The views of a scene show one set of named points, each view turned or mirrored, shifted and resized as a whole, with a little noise and some points left out.

Scene 1
View 1
K203: [0.86 0.72 0.42 -0.36 -0.97 1.66 -1.68 -0.61]
K419: [-0.04 1.08 -1.38 0.04 0.50 -0.21 0.04 0.65]
K180: [-0.03 -0.21 -0.74 -0.42 -0.44 -0.57 -0.59 -2.04]
K364: [0.22 0.86 -1.09 0.52 0.65 0.45 -1.11 -0.64]
K718: [0.31 0.49 -0.71 -1.28 -0.87 1.14 -1.00 -0.38]
K687: [-0.22 -0.09 -1.17 -0.59 -0.17 -0.81 -0.28 -1.63]
K300: [0.32 -0.11 0.55 0.42 -0.67 -0.37 -0.58 -1.92]
K994: [0.07 -0.55 0.59 -0.44 -1.31 -0.82 0.21 -1.81]
K122: [0.53 0.80 -0.23 -0.52 -0.68 1.19 -1.05 -0.05]
K439: [0.12 0.28 -0.38 -0.31 -0.49 -0.36 -0.03 -0.65]
K65: [0.17 0.74 -0.29 -0.35 -0.53 0.17 -0.10 0.35]
K639: [-0.08 0.59 -1.81 -0.77 0.02 0.25 -0.42 -0.09]
K204: [0.05 0.42 -0.51 0.62 0.17 -0.61 -0.18 -0.88]
K428: [0.32 0.95 -0.17 0.35 -0.05 0.46 -0.61 0.04]
View 2
K204: [-0.11 0.30 -0.95 -0.73 0.80 0.86 -0.24 -0.18]
K687: [0.78 0.48 -1.89 0.20 1.39 2.06 0.64 0.10]
K122: [1.51 -0.62 1.30 1.24 -0.49 0.34 0.47 0.12]
K364: [1.14 1.24 0.66 -0.26 0.12 0.84 -0.71 0.31]
K718: [2.12 -0.62 0.64 2.01 -0.26 1.37 0.78 0.43]
K419: [-0.53 0.20 -0.02 0.29 -1.10 2.23 -1.52 -0.16]
K994: [0.44 -1.71 -2.17 -0.04 1.95 0.19 2.25 -0.66]
K300: [0.93 -0.39 -0.82 -0.76 2.02 -0.47 1.35 -0.24]
K203: [2.46 -0.64 1.82 1.08 0.03 -0.73 1.05 0.31]
K180: [1.36 0.42 -1.68 0.13 1.86 1.19 1.13 0.03]
K65: [0.08 -1.07 0.22 0.70 -0.62 0.82 0.13 -0.32]
K428: [0.36 -0.14 0.89 -0.02 -0.45 0.20 -0.38 -0.11]
K639: [0.06 0.13 -1.17 1.27 -0.15 3.06 -0.26 0.13]
View 3
K687: [-1.43 -0.91 -1.26 1.33 1.70 1.22 0.01 -0.15]
K428: [0.93 0.77 -0.36 1.13 0.49 1.20 -1.56 0.44]
K180: [-1.05 -0.25 -1.70 1.48 1.64 0.76 0.54 -0.19]
K718: [-0.10 -0.38 -1.49 1.70 -0.63 -0.65 -1.31 0.69]
K300: [-0.19 1.42 -2.14 1.74 1.75 1.44 0.41 -0.14]
K419: [0.18 -1.11 0.68 0.74 0.60 1.68 -2.27 0.31]
K204: [-0.42 -0.31 -0.09 0.88 2.11 2.69 -0.73 -0.30]
K122: [0.68 0.42 -1.02 1.56 -0.36 0.08 -1.50 0.79]
K639: [-0.27 -1.46 -0.18 0.90 0.42 0.50 -1.25 0.59]
K439: [-0.49 0.17 -1.24 1.61 1.03 1.62 -1.19 -0.05]
K203: [1.27 1.55 -1.79 1.78 -0.50 -0.64 -0.85 0.93]
K994: [-1.42 0.92 -2.88 2.57 1.55 1.85 -0.36 -0.76]
K65: [0.17 0.21 -0.82 1.62 0.13 1.31 -2.20 0.15]
K364: [0.36 -0.73 -0.16 0.48 0.89 0.09 0.04 0.76]
View 4
K718: [-1.08 -0.01 1.12 1.59 2.02 -1.05 0.52 1.00]
K428: [0.85 0.98 -0.09 -0.20 0.81 -0.66 0.27 -0.51]
K994: [0.56 -0.79 -2.62 0.76 -1.21 -1.48 0.28 3.57]
K203: [0.46 1.77 1.00 0.87 2.46 -2.03 1.40 1.55]
K639: [-1.57 -0.47 0.46 0.58 0.84 0.76 -0.69 -0.26]
K300: [0.70 0.54 -1.22 -0.15 -0.32 -0.96 0.14 2.07]
K122: [-0.27 0.70 1.46 1.44 2.80 -1.68 1.09 0.30]
K439: [0.17 -0.46 -1.20 0.42 -0.17 -0.47 -0.04 1.14]
K687: [-1.40 -0.42 -1.33 0.03 -0.57 0.83 -0.96 2.24]
K419: [-0.21 -0.58 0.08 -0.12 0.33 0.84 -0.86 -1.94]
K65: [0.57 -0.46 -0.26 0.65 0.59 -0.82 0.25 -0.29]

Which points are out of place in each view (at most two, in the order of its rows)? Write none if all are in place.
view 1 => none
view 2 => K639
view 3 => K204, K364
view 4 => K300, K122
